Each row is a point on a landscape with many peaks, with its height.
A climber steps from a point to the highest of its 3 nearest points, and stops where none of them is higher. Distance is the straight distance between rows; heights are no part of it.
gupu height 20.0: [103 154 147 152 109 110 141 119 157 155]
Fuli height 26.4: [113 135 178  66 106 226 124  96 137 139]
gosar height 46.3: [105 144 126 156  99 163 119 128 131 153]
bobit height 29.7: [118 118 159 133 102 120 118 121 122 129]
Tobu height 43.0: [122 133 113 152 116 119 134 140 127 137]
Puzu height 43.3: [190  82 141  95 130 121 105 110  99  53]
Bofof height 40.8: [104 132 192 101  96 160 104 100 136 150]
vaguz height 17.3: [ 92 182 155 156 120  93 150 123 170 156]
riv height 26.3: [104 124 176 104 104 207 111 111 127 139]
tisa height 54.2: [142  95  59 155 127 158 134 169  97 115]
zuk height 26.8: [104 147 163 104  97 201 106  97 155 159]
pel height 32.7: [150 137  53 127 200 107 148 167 127 131]
tus height 51.2: [146 112  36 153 154 123 149 168 108 119]
kose height 50.9: [114 116 138 137  97 172 113 139 115 131]
gur height 15.9: [106 158 166 142 118  83 147 116 145 147]
Femus height 39.6: [106 132  86 173 101 186 128 157 117 150]
sufom height 48.8: [117  97 151 113 102 187 102 140 101  98]
Gutum height 39.3: [110 167  77 121 189  87 173 174 158 137]
tida height 25.4: [111 130 216  94  97 130 102  94 137 144]
pekig height 36.0: [114 126 140 139 106 125 122 129 130 136]
Voku height 62.2: [137 111  62 163 123 139 142 161 100 125]
kupa height 51.6: [163  82  76 138 127 144 115 149  91  88]
pudam height 48.2: [156  83 128 109 117 158 110 136  94  66]
sim height 39.5: [118 112 184 114 101 142 106 115 118 128]
bir height 41.6: [100 149 107 160  94 216 104 119 161 171]
viriv height 46.8: [187  95  85 119 163 113 120 124  99  91]
batuf height 28.9: [104 137 180  85 101 203 109  93 145 150]
gef height 14.1: [110 142 151 139 120  80 146 119 138 140]
dusa height 43.8: [100 159 127 165 100 174 117 114 155 166]
Dob height 48.5: [106 171 102 134 156  79 169 153 161 146]
munab height 53.5: [113 141  78 165 127 118 157 157 124 139]
bupem height 44.0: [159  79 177  88 112 161 102 121  99  55]
did height 19.2: [136 100 165 112 112 102 112 113 113 108]
non height 47.4: [129 102  93 145 107 162 117 152 101 119]
zuku height 66.3: [104 168 100 166 129 105 158 151 154 153]
sazi height 40.2: [ 98 165 160 146  96 154 114  98 157 168]
sugof height 57.5: [140 155  88 103 236  82 143 160 146 124]
Vevon height 11.9: [132 123 135 128 146  75 139 124 127 123]
tupaf height 62.6: [155 100  62 144 150 116 139 151 101 111]
Roke height 35.9: [182 111 101 113 177  97 125 118 110 106]
gom height 2.9: [139 144 118 112 173  57 152 137 144 128]
Labep height 42.9: [118 127  99 165 108 157 135 152 112 142]
Katev height 29.6: [136 132  79 124 177  95 154 159 129 132]
rudit height 52.0: [111 159 112 149 150  84 165 144 151 145]
Gab height 62.4: [122 102 205  82 107 183 109 118 108 101]
sisud height 52.2: [161  79  87 130 126 138 114 141  95  94]
sedu height 21.8: [141 123  99 131 148  94 147 139 117 128]
les height 55.8: [102 180 116 151 140  81 169 148 167 151]
foner height 5.2: [184  98 148  90 151  69 113  90 110  84]
Lan height 25.5: [171 118 111 106 179  77 130 113 114 108]
Kuvi height 57.1: [152  98  84 133 135 124 127 143 101 100]
pul height 61.4: [107 136 165 129  97 165 106 117 129 149]
puna height 28.8: [107 141 176 128 103 122 117 104 142 154]
nudo height 17.9: [183 125 130  99 192  56 125 103 126 103]
Talo height 25.7: [106 141 147 115  91 214 105 115 140 156]
kuzav height 9.5: [158 121 156 100 162  45 132  98 134 110]
Sut height 41.2: [ 95 183 129 178 117 144 130 115 181 170]
Fafip height 5.9: [116 127 184 115 111  74 123  96 137 134]
sir height 12.3: [143 113 177 108 120  74 122  95 123 105]

For each start below, name the point where the climber stops.
pudam | tupaf
Dob | zuku
vaguz | zuku
foner | tupaf
Sut | pul
nudo | tupaf
Katev | zuku
Femus | tupaf
Vevon | zuku
